Points, in no order, along strands that fork, close into loops and pass close to each other.
In the rows, zero is written as 128.
Points whose rows are less than 117 apart are linked; no others are. Some points are linked to none.
zoseb: [121 136 111 107 157 158 127 149 141 195 133 142 144 136 137 149 118 150
 130 155 136  88 120 126 108 134 171 148  98 133  81 190  81  82 122]
vok: [129 137  79  78 127 109  76 124 136 133 104  52 114 101 124 127 115 161
 136  97 105 146 148 118 122 113 112 157 161 153 112  79 174 176 116]
noked: [145 170  87 120 118 162 135 164 118 104 138  97 134 115 168 147  93 109
 131 137 127 145 129 116  66 133 179 178 128  94 143 142 120 114 146]
muvo: [135 153 120 123  99 129 162 130 116 109 123 140 123 129 134 160 176 112
 110 185 104 175  87 115 104 148 100 145 114  96 196 109 142 134 172]
gunuf: [125 166 139 122 153 133  94 112  83  80 131  89 132 113 134 139  78 125
 106 125 113  48 168 165 126 107 210 144 178 104  68 140  90  93  63]
zafo: [118 113 141 157 101 149 171 120 139 109  88 227 117 167 108 153 191  87
 141 155 157 138 102 104  98 157  59  81 102 129 146 151 123 104 166]
komez: [112 152 132 130 137  91  82 141  93  54 148  88 132 112 171  96  88 153
  92 108 112  86 180 111 128 108 169 111 179 119 131  92 121 103 113]
fet: [176 135 120  96 137 159 142 124 131 160 123  92 119 109 100 129  92 114
 130 148 142 156 103 128 130 130 134 192 136 122 133 143 116 130 139]
segek: [125 136 107 160  79 147 132 113 139 105 123 154  81 131 116 156 204 108
 131 115 141 198  90 119 125 167  83  89 118 126 153  86 169 158 138]
liv: [113 121 145 150 112 114 166 111 131  61  94 175 139 162 124 126 153  96
 136 150 112 155 116 118 117 149  57  94 112  92 186  93 168 128 166]
kez: [108  98 141 178 152 137 141 122 145  87 151 141 146 144 134 100 100 147
 145 135 136 122 137 145 142 135 132 119 126  98 136 140 114 112 122]
Zesig: [133 125  99 161  87 149 124 125 160 137 139 142  83 126 112 161 205 138
 137 114 146 200  84 127 112 156  98 121 117 129 130  98 152 148 116]
luta: [127 121 111  95 106 145 168 133 141  99 101 108 117 125 127 114 102 107
 144 133 143 158  86  83 137 154 100 139 137 106 179 124 148 179 172]
Kebi: [115  84 152 113 127 120 104 129 140 137 127 126 105 143 108 101 140 175
 127  88 138  99 138 132 172 127 102  98 146 164  89 124 134 135  94]
dori: [ 95 148  93 164 114 125  94 130 124  58 152 140 119 127 158 106 136 123
 125 107 119 151 144  96 127 142 139 102 122  84 153  73 151 114 143]
pira: [123 110 100 140  96 140 110 126 178 164 131 122  87 131 109 154 190 161
 155 100 145 181  81 122 120 150  90 132 125 144 106  99 159 158  99]
kupeb: [ 99 164 113  70 149  98  56 172 100 162 105  79 158 153 150 153  72 190
 119 129 111  49 164 123  88 103 173 139 136 128  65 133 131 121  71]
Nobav: [136 127 146 133 178 164 180  94 119 168 135 124 178 100 108 127  82 115
 152 179 120  95 116 140 153 105 165 139 117 129 131 174  68  97 140]
pibe: [136 136 154 106 171 171 130  91 101 167 112 101 162 109  98 150  76 140
 145 160 115  60 136 168 156  94 180 154 143 128  65 172  84 107  73]
balez: [162 101 159 150  93 146 171 116 144 137 112 185  92 134  80 102 179  98
 129 138 181 173  83 106 148 156  66 121 128 155 162 129 137 134 141]
gima: [112 123 133 173 166 162 135 139 139 125 157 146 138 128 135 103 112 148
 133 149 138  75 127 160 131 133 181 130 131 138  97 189  69  79  85]
mas: [117 141 113 124 103  69  85  85 161 167 121  92 107 105 123 175 201 127
 134  53 129 178 127  96 148 123  77  60 126 175 114  42 203 208 116]
bok: [ 95 108  77 171  95 175 126 137 152  79 136 160  94 135 132 109 163 121
 147 104 148 156 108 112 119 177 123 112 121 125 131 121 133 127 123]
Gov: [112 105 184 126 159 108 131 118 103  88 136 126 133 140 110  91  98 154
 102 131 126  53 154 164 187 121 138  85 166 136  98 150  86 114  92]
Sevil: [121 114 154 110 133 127 164 141 138 105 124  85 149 136 163 122  56 157
 160 123 143 113 122 107 120 118 136 144 150  98 139 160 116 146 137]
rus: [108 149 135 152 119 120 168 137 145 104 122 127 164 135 182 180 148 144
 152 194  96 161  91 114  74 127 118 159 109  59 164 132 123 129 163]
pez: [117 137 106 112  92  97 109  98 149 136 117 114 107 107 129 155 201 124
 132  71 129 178 130  96 152 139  72  61 123 170 128  51 200 185 129]
Podo: [117 135  70  67 106 138 134 137 162 136  89  80 106 115 134 145 129 151
 143 134 125 165  90  77 109 150 106 144 145 134 141 101 173 178 136]
Supi: [120 144 140 157 133 109 123 138 100  51 163 111 147 118 174  96  79 137
 117 125 124 115 163 130 121 117 173 122 154  97 159 114 119 104 122]
Sevi: [149 130 109  62 137 117 114 145 159 177  80  54 125 125 130 138  78 173
 156 131 127 136 106 108 102 103 105 194 158 138 108 126 161 180 110]
didus: [164 146 114 164 114 167 142 135  93 128 164 149 114 112 109 108 136  77
 112 161 127 198 113 171 144 153 155 147 100 116 177 143 123 124 148]
segoz: [ 86  99 106 191 124 162 154 145 164  97 120 219 110 156 132 110 166 115
 142 144 163 106 109 116  97 169 111 113 110 138 132 199  94  94 131]
Luz: [120 125 178 121 109  52  84 118 143 186 131 148 139 154 134 179 197 153
 125  88 111 134 146 102 131 111  73  60  93 136 107  67 173 141 127]
Fome: [123 113  99 204  99 170 155 142 117  93 141 220 106 131 106  96 171  60
 124 147 169 162 108 138 113 171 131 125 102 143 174 181 104 113 150]
pilo: [100 141 126 173 122 113 135 134 113  52 153 156 153 139 162 113 124 106
 123 143 112 143 142 113 113 137 137 110 109  73 182  96 133 103 160]
duz: [100 122 126 168 131 145 161 148 159 105 127 139 156 141 177 151 114 158
 171 171 131 143 103 114  86 124 129 151 114  73 142 167 115 126 148]
beb: [111 119 103  96 111  68  64 104 150 182 115  89 113 113 105 146 178 152
 135  59 122 146 147 113 147 100  91  79 144 196  84  68 190 201 111]
vabi: [177 111 140  97 114 101 117 123  97 127 120 111  90  98 108  78 146 107
  86 104 122 161 147 160 187 100  93 136 162 193 158  92 157 166 146]
vazeg: [128 118 128 170 144 159 117 138 130 126 175 159 111 128 119  97 141 138
 108 124 148  91 131 169 132 140 180 127 138 157  93 159  75  69  78]
mizo: [163 130 160 113 144 138 167 108 101 112 138  84 152 104 122 111  50 103
 134 140 133 127 134 146 153 112 156 162 151 111 157 150 104 137 151]
vur: [113  95 174 141 139  93 125 105 136  89 120 159 123 154 120  94 135 132
 117  90 120 118 167 135 172 123  72  58 129 135 125  82 151 119 130]
vedap: [145 150 129 114 123 129 152 139 118 117 140  87 153 111 157 151  98 127
 130 152 108 156 125 127 103 125 144 167 127  89 167 120 128 128 154]
Guza: [133 109  92 134 121 180 134 137 165 173 119 140  95 118 104 127 141 109
 146 131 163 159  77 111 116 173 143 192 121 135 104 179  88 116 134]
Kime: [165 152 118 128 147 176 115 102  75 125 145 123 132  99  99 130  94  90
 102 136 121 101 159 189 143 118 201 157 146 135  96 137  85  82  95]
mun: [129 146  83 136 116 170 160 151 132 118 130 158 121 114 142 143 140  93
 121 174 136 144  98 107  84 153 156 163 110 106 156 173  97 112 178]
zudu: [ 96 103 112 184 104 160 154 130 153  95 103 234 109 164 124 142 191  95
 145 143 159 132 110 114  89 166  85  90 103 128 126 171 114 100 152]
ganev: [125 113 127 100 110  76  58 110 160 215 121 103 106 132  95 159 165 173
 148  68 130 134 119 136 143  99  98 103 129 166  66  92 183 194  95]
Rede: [148  87 158 135  74 113 100 118 149 142 124 129 110 115 122 136 189 134
 136  46 172 141 142  95 156 124  76  45 137 213  99  85 169 167  89]
rok: [180 154 123 143 157 190 146 103  81 148 147 132 146  83  99 116  90  71
 119 166 124 138 133 180 141 124 189 165 123 138 137 156  82  90 121]
sopi: [162 104 170 164  85 115 118 127 118 113 148 173 110 125 124 134 181 101
 106  77 163 169 157 130 149 126  97  47 121 165 135  76 144 115 120]
zabus: [134 119 142 127 129 105 135 114 128 111 147 126 129 130 127 125 137 126
 111 125 103 155 138 139 152 122 104 117 122 110 154  86 149 129 156]
Sebo: [125 151  91 171 110 171 164 141 108 108 123 181 124 111 127 135 152  62
 124 202 141 170  84 113  97 161 138 164 106  99 189 193 101 137 190]
zal: [109 181 108 111 153 115  71 155 122 138 131  81 167 145 180 161  76 169
 134 124 111  70 160 115  66  95 195 159 127  89  69 128 120  94  88]
beg: [ 95 129 165 101 128  47  80 125 135 194 111 148 154 169 147 169 185 177
 131 106  87 118 135  99 133 118  72  80  76 116 112  72 181 140 126]
Fuzov: [184 149 113 145 119 184 115 130  83 138 160 126 113 102 100 108 115  76
 109 142 122 178 125 186 142 145 173 169 116 128 144 136 116 113 122]
Bev: [138 141  76  54 127 107 115 131 157 155  78  44 110 102 129 135 105 149
 142 116 111 155 106  99 112 124 100 172 162 153 131  95 183 203 127]
vosi: [151 115 108 140  92 157 127 133 109 104 146 132  92 120  99  88 138 102
 117 104 137 177 116 141 164 160 125 121 126 141 158 110 146 150 133]
sibiv: [118 143 114 133 132 133 126 154 133 132 170 163 133 139 147 133 157 135
  98 133 123  87 153 123 102 128 166 105 109 136 115 127 106  65 129]
rab: [143 166 165 121 149 149 120 105  70  85 110  72 143 102 140 152  44 121
 126 133 129  47 169 169 114 104 205 163 187 106  76 168  82 107  52]
susis: [129 106 159 135 110 128 159 131 153 166 111 199 123 165 121 162 189 133
 141 148 146 133 107 104 116 145  67  84  92 132 123 141 131 110 146]
burof: [ 85 108 177 144 145  96 159 125 144  96 108 158 180 179 163 130 110 147
 160 157  98 102 134 109 119 134  83  93  90  68 155 125 145 106 147]
sog: [104 135  77  90 100 148 137 140 133  86 111  81 119 111 159 124  95 127
 145 113 124 155 116  78 119 154 130 124 144 117 157 107 159 169 149]
pip: [105  93 174 142 165 126 137 115 149 120 133 121 151 163 134 107  85 179
 167 128 124  97 121 146 166 116 113 115 119  91 112 156 127 139 112]
bupuz: [121 131 107  69 128 118  96 144 106 111 123  87 116 116 115 115 106 148
  93  97 119  82 171 119 141 123 149 115 169 164  93 106 120 127 110]
soge: [184 130 141  71 147 114 151 115 147 174 110  94 103 108  93 109 118 120
 119 145 137 148  91 112 151 114  99 191 146 140 149 124 143 162 153]
dudo: [107 138  74 180 138 169 157 147 146 110 151 195 120 115 135 115 150  55
 113 132 149 116 123 140 105 155 184 143  94 130 149 214  76 103 166]
dul: [127 110 170 119 148  88  94 100  84  77 125  92 127 104 128  96  91 154
  98 127 105  95 181 173 181  79 146 132 192 138 117 114 116 131 107]
Pato: [ 89 127  92 143 131 137  93 156 155 108 142 127 125 152 163 120 129 181
 139 121 133 106 129 106 107 137 144 121 124  99  99 121 129 106 107]
gat: [129 108 128 118 101 104  83 120 175 209 128 111  97 137  98 157 177 171
 149  73 141 159  94 131 138 122  94 114 119 158  78  98 176 181  83]
piva: [122 128 127  59 142 112  88 137  97 126 110  73 127 121 117 138  82 159
 103 113 114  61 171 136 133 107 154 142 173 146  79 125 117 131  99]
mesat: [135 138 168 174 102  82 125 102 113 102 137 183 129 139 128 140 188  88
 103 117 112 184 147 133 138 138  78  67  95 106 170  52 159 104 152]
Lusi: [102 157 130 181 155 138 105 160 140  87 157 101 143 136 199 116  79 170
 154 120 144  79 133 131  86 116 202 144 150  88  89 176  96  94  77]
nevo: [185 129 124  51 146  84 108 108 124 174  88  69 103  99  99 110 118 121
 108 115 106 119 133 139 143  77  88 195 174 189 124 112 158 185 145]
nom: [139 131 141 102 149 127 151 134 153 207 128 125 148 139 125 159 142 168
 138 181 113 132 100 123 119 116 114 154  94 114 119 146 128 120 139]
Zife: [116 150 107 196 142 152 180 140 113  84 158 143 179 107 169 129  93  74
 151 166 138 140 130 138  86 124 191 153 103  90 187 194  91 114 161]
bofif: [119 132 121 175 130 145 170 118 138 128 151 190 143 127 132 161 179 102
 124 183 122 158 114 140 107 144 119 121  89 108 159 147 107  97 166]
fud: [100  99 105 185 137 164 176 141 143  79 133 163 145 140 126 105 102  94
 158 154 169 138 105 115 106 158 135 150 117 100 170 201  97 136 152]
sak: [150 120 119 150 118 156 117 142 103 100 168 148 104 115 115  85 133 122
 100 117 143 134 143 159 142 140 162 126 145 157 128 121 105  88 103]
damu: [191 157 152 111 102 110 152 123  95 150 125 123  82 113  97 106 163  72
  86 148 105 196  91 139 177 139  94 128 116 142 205 109 171 177 166]
mibon: [131 130 132  75 130  53  67 112 116 188 121  92 130 120  95 149 157 152
 105  92  95 118 173 148 136  77 107 126 146 174  91  73 156 163 132]
vumiz: [ 91 107 147 111 154 126  82 135 133 187 130 138 136 183 138 138 121 198
 150 113 125  97 113 143 172 127 127 101  78 106  71 156 141 139  94]
regen: [163 128 106 119 136 186 138 136 140 160 119 106 106 106  99 125 100 103
 139 133 154 153  95 126 123 156 155 208 131 125 112 165  90 119 132]
zabi: [ 90  84 125 156 143 162 163 146 168 130 102 193 124 168 122 112 132 131
 158 148 171  99  93  96 122 172 100 112  98 121 122 206  91 113 137]
kef: [101  93  91 127 124 179 121 161 173 155 112 127 104 137 127 114 117 146
 156 119 157 122  81 105 114 173 148 173 127 141  90 181  89 115 109]
Lunu: [146 131 154  68 164 147 133 100 109 179 110  92 157 120 104 154  68 139
 134 152 116  73 135 147 149  98 160 166 142 125  82 160  94 115 106]
raz: [150 131 146  44 158 122 121 108 117 184  91  72 152 126 115 164  56 134
 131 133 112  83 133 135 135  94 145 181 144 121  84 142 116 145 118]
buk: [109 157  87  80 139 118  41 159 118 185 103  88 136 151 102 153  95 186
 134 117 119  80 165 136  86 108 157 147 130 148  46 118 146 132  63]
vav: [157 119 118 129 108 151  92 131  89 104 144 117  95  99 100  84 117 128
  93 100 136 139 153 170 156 135 160 151 165 167 114 107 120 106  86]
pud: [150 130 189 143 115  49 117  95 111 126 136 153 130 122 135 144 194  95
  88  97 101 179 161 141 157 112  72  70 108 138 160  39 165 132 152]
ges: [136 121 132  83 110  87 143 122 153 161 109 125 109 135 117 151 179 139
 113 118 112 152 111 103 135 128  64 106 129 150 145  83 174 164 153]
tumo: [112 142 126 184 181 183 134 129 130 138 147 129 155 107 138 114  98 140
 147 154 123  60 123 177 124 121 209 145 132 135  78 210  53  74  69]
nume: [120 129 110 118 129 144 124 165 140 171 152 166 121 150 137 138 161 153
 110 137 140  79 133 114 102 136 155 109 107 151  94 166  99  77 118]
bibom: [124 117 140 116 135 137 158 132 154 184 134 160 140 148 128 155 159 151
 133 166 125 128 107 116 123 133 107 120  89 117 122 152 113 105 153]
leluv: [146 166 119 111 140 160  88 114  78  92 131 108 106 112 101 138  99 100
  85 111 128  53 168 182 125 127 206 156 169 132  66 136  90  85  57]
gidit: [137  77 134 131 106 155 141 129 157 137 128 132  97 131  90  82 133 142
 141 102 161 141  91 121 166 158 101 150 147 159 128 133 122 131 108]
Tumav: [125 119 152 136  93 117 164 112 130  78  82 184 115 157 110 128 181  85
 132 121 127 157 123 106 131 149  33  62 117 132 168  80 181 128 156]
Zes: [120 147 135 155 162 137 172 123 108 110 164 145 185 112 158 123  97 107
 119 168 110  93 150 148 117 114 186 116 112 116 156 146  78  74 138]
Kigel: [134 126 109 183 104 168 171 135 105  95 123 195 118 131 100 104 156  63
 127 192 159 178  82 120 118 167 108 144 110 109 203 176 114 146 171]
tedat: [ 95 139 107 165 144 136  80 152 149  94 150 104 125 137 175 111 102 189
 150 117 131 108 134 112 101 117 171 145 136  84  89 129 119 100  89]
Guvu: [ 99 106 173 146 139  94 167 122 139  75 120 133 179 157 165 126  92 139
 155 142 113 120 135 109 116 127  90 107 124  77 175 113 142 126 155]
keb: [157 150 120 159 172 185 181 109 101 149 142 131 173  77 116 118  79  76
 140 181 135 121 120 143 128 120 188 157 117 136 157 180  66  90 142]
lifu: [103 172  80 114 140 113  64 163 139 149 139  94 144 137 157 159 110 177
 130 126 108 107 148 108  62 107 172 158 120  96  82 100 138 104 100]
Nus: [148 145 173 105 140 128 163 113  82 100 128  69 162 107 141 132  32 109
 132 127 130  93 156 141 135 104 175 154 167 112 135 158  91 125 127]
dur: [115 166 138 167 146 137 177 157 116  83 156 106 162 125 193 119  68 116
 142 136 155  76 135 122  67 119 207 132 146 110 140 201  76  95 120]
Kek: [126 123 156 109 151 106 114 134 142 191 136 120 158 150 135 150 141 201
 141 161  94 123 124 139 137  96 107 137  98 114 108 123 153 124 121]
fil: [151 108 169 107 153 118 180 105 127 125 135 124 157 124 111 105  81 113
 126 147 118 120 122 140 173 110 112 139 132 118 169 132 119 144 162]
Sim: [169  96 165 111 116 128 176 113 147 155 116 166  96 132  83  96 157 100
 120 124 165 145  99 101 170 137  69 120 131 159 148 125 132 138 154]
fak: [151 157  72 105 101 130  48 137  86 119 128  85  99  87  99 106 141 136
 102  82 123 144 182 139 124 121 143 141 167 193 104  65 161 138  87]
Taz: [107  74 138 151 138 154 173 126 164 116 111 174 116 167  95  96 121 119
 155 126 170 119 100 108 142 166  88 107 113 125 135 167 111 131 137]
Fami: [126 139 136 170 139 159 184 161 125  89 140 119 145 120 167 100  63 116
 151 142 182 102 117 105  82 141 182 156 152 121 154 217  69 112 124]
Gapoz: [ 87 117  86 140 111 150 122 145 163  99 127 155 109 148 153 129 152 156
 140 122 136 128 116  97 105 154 121 106 118 111 119 120 139 115 129]
ran: [114 139  98 137  81 123  90 109 130 117 139 131 107 104 133 147 193 111
 125  56 142 166 150  77 150 155 109  43 119 161 114  45 174 152 121]
lotum: [ 99 136  89 146 106 123  88 111 137  96 144 138 105 119 135 125 163 122
 125  73 128 156 149  87 146 150 114  69 118 114 124  54 162 132 137]
zomo: [103 106 174 136 155  88 117 112 111  73 136 136 130 141 125  86 115 141
  98 105 115  90 176 145 179 116 114  71 150 132 118  97 117 115 119]
bipav: [148 187  70 126  94 171 125 159 101 121 130 112 105 119 143 159 152  78
 109 160 104 184  99 127  85 167 159 164 102  92 172 132 143 136 161]
fimib: [ 92 134 106 192 160 151 169 124 153 133 155 199 166 113 152 153 163  94
 136 174 113 119 131 144 100 131 160 118  76 112 140 181  86  83 164]
liki: [113 135 127  86 137  46  63 128 130 182 121  89 145 129 119 147 152 180
 115 114  88 121 161 131 124  84  96 133 133 150 107  73 171 154 128]
rado: [ 73 122 173 131 140  91 124 136 138 124 107 165 181 184 183 148 134 174
 149 148  85  95 134  94 115 136  91  93  76  71 135 113 150  99 139]
fuded: [154 114 140 172 103 154 178 118 125 116 116 189 102 135  85 101 168  79
 126 166 166 186  78 127 138 161  78 130 117 127 188 142 129 139 157]
Vubi: [ 96 154  84  82 132  96  39 161 131 199 119 103 135 152 105 159 121 195
 133 112 115 107 155 123  94 107 146 125 114 141  57 101 158 140  85]
porir: [176 128 118  70 129  67  78  95  99 174  93  71  96  95  75 129 153 104
 101  93 105 124 163 175 143  63 102 173 180 207 102  90 165 192 133]
Pibuz: [100 130 127 173 115 125 167 128 118  44 121 163 159 154 149 131 130  91
 142 163 116 155 114 113  94 150 103 118 109  65 204 117 148 136 167]
doda: [134 121 159 179  91 107 119 123 121  92 144 196 120 141 133 141 187 101
 113  88 153 160 160 115 125 137  98  39 104 135 134  71 151  94 135]
tagot: [168 140 101 118 108 141  68 131  85 117 142 102  99  96  95 102 130 133
  90 103 125 145 176 170 130 117 157 164 169 173 109  84 142 111  77]
radu: [128  74 146 110 112 138 114 130 154 163 123 121  99 138  92  93 141 166
 140  82 150 116 107 130 175 140 101 133 154 179  91 125 128 136  82]
kekof: [165 151 144 134  91 119 137 133  85 117 135 136  98 127 112 102 155  72
  91 147  95 205 108 151 170 148 102 103 107 123 206  99 174 170 164]
Tene: [128 141 141 139 143 153 134 165 127 112 133  81 135 133 177 116  53 162
 159 123 154  84 124 123  87 127 181 159 160 117  91 193  87 111  81]
Metug: [107 131 107 141 169 163 151 131 157 182 138 145 159 125 147 157 115 129
 148 163 117 104 114 136 114 130 170 137  80 114  95 194  75  93 144]
zug: [137 115 177 109 175 130 187  88 123 165 131 117 185 116 110 120  77 124
 147 166 111  89 115 137 175  93 137 129 125 120 138 158  96 124 144]
Dut: [153 119 149  92 139  85  93 103  78 113 120  83 128  97 123 109 108 134
  91 125  98 118 184 176 167  76 131 157 179 159 126  95 135 137 131]
fubes: [159 144 130  34 162  97  99 102 131 207  73  63 140 126 102 170  68 125
 133 129 102 102 132 149 117  80 118 199 150 129  81 120 146 180 115]
soreg: [105  81 133 118 115 144 160 118 177 133  99 166 103 169  99 116 143 123
 153  97 156 129  99  99 152 164  68  83 114 132 119 132 142 143 139]
Mek: [129 122 174 117 154 110 121 125  90  71 134  89 136 113 136  97  71 158
 109 136 126  64 163 159 156 108 161 119 197 134 110 150  92 121  89]
noba: [ 97 105 174 129 172 128 127 122 141 161 125 153 158 184 137 121 108 182
 162 134 118  81 112 144 181 127 111  92  74  98 100 172 130 131 113]
kal: [101 153  91 118 130 102  55 153 147 185 144 113 134 147 127 170 151 188
 135 120 113 135 141 117  85 113 138 133 102 107  73  89 152 121  99]
talob: [130 142 168  62 151 110  97 123  81 131  80  58 143 125 124 153  56 159
 117 137 117  35 165 145 132  94 160 153 181 133  68 163 104 137  72]
fal: [ 77 154  70 181 115 143 129 149 149  50 141 178 122 140 179 119 157  91
 125 129 132 111 128 107  76 140 170 117 109  87 157 143 124 102 163]
risep: [128  93 178 118 125  85 146 106 146 114 100 159 119 156 122 115 160 117
 121  82 117 126 154 122 165 116  41  56 117 153 131  81 171 138 144]
zipeb: [139 113 169 107 107  89 168 104 148 110  72 168 114 152 115 132 183  94
 130 103 116 141 127 100 143 131  22  61 116 153 155  77 189 141 160]
sidog: [198 123 154  57 149  92 128  98 123 190 100  94 105  95  80 101 119 114
 103 131 128 119 119 135 164  79 101 191 167 179 118 124 141 159 143]
Metur: [137 180  65 131 102 164 109 164 106  95 140 108 116 114 165 141 125  90
 115 138 110 157 120 121  76 147 180 168 107  90 157 124 137 118 151]
luni: [103 125  91  70 130 124 110 129 149 176 129 111 129 143 121 182 121 117
 121 108 110 134 116 121 118 146 149 118 105  99  94 100 120 131 146]
Dezof: [172  84 181 150  83 109 111 116 124 132 147 150 107 115 114 135 177 114
 114  56 169 159 152 139 166 113  95  62 140 184 118  82 147 144 104]
Zur: [155 132 108  47 149 111  88 120 151 209  75  63 119 129  88 152  80 147
 141 118 122 123 117 144 115  97 108 201 151 147  74 119 158 183  96]
moziz: [109 137 133 203 146 109 126 127 100  46 171 159 158 129 162  76  91 109
 112 148 133 133 159 143 131 122 169 109 129  84 174 113 120  90 127]
gof: [140 157 176 102 142 128 149 109  78 109 115  57 166 106 158 159  25 123
 146 116 127  79 162 144 113  94 184 158 172 107  99 165  91 129 101]
seli: [115 146 108  98 125 105  87 147  97  93 143 109 124 114 142 111 129 144
  82 103 106  96 181 113 132 123 150 102 155 153 120  77 128 102 123]
ras: [119  80 137 146 132 157 147 135 152 117 139 152 114 144 103  94 121 143
 139 119 155 124 115 135 151 154 116 126 128 130 121 149 106 114 117]
bos: [127 120 104 197 117 166 153 138 127 110 165 214 113 122 120 103 164  65
 112 131 164 142 127 150 121 156 162 117 101 150 152 180  86  91 141]
davo: [122 118  80 171  87 175 108 135 134 103 160 149  85 121 114 108 164  96
 132  85 148 179 110 137 134 176 146 121 118 135 129 117 130 129 122]
fef: [118  90 145 125  99 109  81 126 139 146 128 127 107 136 113 123 171 168
 135  53 148 113 153 107 164 126  92  53 137 194  76  93 152 149  82]
pedu: [109 134 104 165 169 167 180 117 152 164 137 155 171 104 140 158 125 109
 158 183 116 133 111 136 112 128 159 145  83 106 130 196  71 103 163]
gupat: [140 185 104 128  96 147 155 146  99 121 126 127 112 120 135 173 172  88
 103 193 100 189  74 119  90 161 130 166 108  92 189 129 129 137 176]
ligo: [117 110 105 133 110 161 175 145 138  82 111 126 123 135 132 111  93 103
 156 142 164 149  89  85 116 159 123 147 133  99 176 165 122 160 162]
kot: [169 120 129 147  79 147 121 136  90 109 144 151  89 119  99  78 154  78
 107 105 133 195 124 148 179 158 114  95 120 152 175 102 164 160 135]
Gafot: [171 125 125  92 122 101 103 122  92 120 119  84 109  97 116  96 127 126
  91 118 103 152 162 158 160  99 113 157 167 169 153  90 157 155 143]
pime: [128 121 145 108 138  78  95 128 146 184 135 116 130 145 120 143 160 201
 132 127 102 132 138 143 136  91  85 130 119 136 107  99 172 147 115]
kon: [188 148 146  98 122  97 160 108 132 162 125 108  74 109  95 120 165  86
  93 124 116 182  79 144 171 122  80 145 132 148 178 103 172 187 159]
tul: [127 153 118 149 147 138 146 138 115 112 176 162 151 120 156 120 137 111
  92 152 115  91 158 149 111 118 194 118 114 129 137 131  91  55 133]
lar: [126 144 148 110 114  99 172 131 135 108 117 100 150 128 162 161 127 134
 132 169  93 165  89 111 101 128  95 159 125  80 190 108 148 154 170]
Rif: [133 146 130 139 180 193 125 107 109 164 120 112 162 105 113 142  83 137
 153 164 119  54 131 170 136 111 200 155 137 138  61 197  56  81  63]
Kufo: [150 136 120 162 122 145 148 126 125 140 167 161 126 117 120 144 167 108
 115 156 124 174 122 154 125 140 139 126  99 117 148 122 116 101 152]
galib: [115 106 102 122 118 164 124 173 164 156 113 127 118 146 146 124 132 194
 158 153 148 127  86  98 101 145 122 163 124 123 105 166 127 124 112]
Nare: [115 113 173 127 134  98 169 127 138  95 128  93 168 140 172 130  65 149
 161 126 121 125 128 114 121 108 119 131 138  83 159 137 133 153 152]
dibi: [119  99 122  83 113 114 143 121 169 160 101 137 106 151 117 139 156 146
 134 106 133 134 106  92 146 140  71  93 120 148 125 106 163 160 144]
dano: [136 143 122 171 153 155 179 123  95 110 161 141 182  97 141 115  87  75
 130 175 125 130 134 151 121 126 187 139 106 109 182 162  86 100 154]
ridar: [111 132  84 134 133 163 159 151 145 121 139 166 120 125 139 130 132  84
 117 146 147 114 117 114  96 155 170 146 106 122 137 191  84  99 168]
Nen: [125 152  79 111 125 105  38 113 110 121 122  63 110  95 113 119 126 159
 119  88 107 143 180 132 128 104 132 148 171 154  95  57 163 152  98]
fogig: [125 130 171 129 120  43  85  99 125 150 139 136 135 129 134 156 193 137
 104  93  95 153 165 119 148 102  77  89 116 136 133  40 161 131 139]
manof: [ 89 146 147 171 129 116 173 166 133  77 143 133 169 147 214 132  84 149
 160 143 148  84 133  97  61 121 172 120 131  92 148 189  96 104 129]
lop: [138 122 140 125 128 154 166 150 134 111 123  82 136 126 153 115  48 137
 165 124 174 118 112  98 105 137 159 166 161 114 132 185  91 134 121]
ranak: [ 81 125 160 110 141  73  93 134 131 159 124 151 166 174 159 154 147 179
 126 122  84  99 143 103 134 125  99  92  79  98 111  93 153 110 132]
Vidu: [172 130 143  85 115  84 148 113 141 165 126 111  91 116 103 137 172 112
  97 108 115 164 110 125 153 119  75 124 135 162 156  84 165 175 159]
kaze: [154  97 164 106 142 113 185 107 142 129 120 144 121 136  96  89 115 107
 121 140 140 132 106 114 175 123  84 131 131 133 168 130 131 148 169]
Pora: [ 97 101 133 190 154 152 174 134 158 102 137 153 165 146 152 120 104 143
 172 165 145 125 112 131 110 132 133 138 107  89 148 191 101 118 136]
gutu: [145 112 133  86 127  56  68 101 111 172 113  85 109 108  95 130 166 140
 105  89 105 117 176 165 154  61  96 134 172 203  94  84 161 181 128]

A piece is two or more points that can be reached from each other along the links. Count, over all rows, the pieces, the separate loops (a circle has one, a figure eight two, a Y none), the forks (points with three links) and the tips (points with one).
pieces | 4
loops | 7
forks | 13
tips | 7

A tip is a point with one link. Name the tips that can be reached along the links from each point below, in the order of the rows.
rab | Zife
Zur | vumiz, galib, manof
lotum | segek, vabi, talob

Name the points in between on the shortest way along the links from the first point to the second, in order.
mibon / ges | liki pime Kek nom bibom susis zafo zudu segoz zabi Taz soreg dibi
Bev / zafo | Podo sog luta ligo fud Pora kez ras Taz zabi segoz zudu
Nobav / fimib | keb rok Fuzov didus Kufo bofif
Lunu / sak | pibe Rif tumo gima vazeg
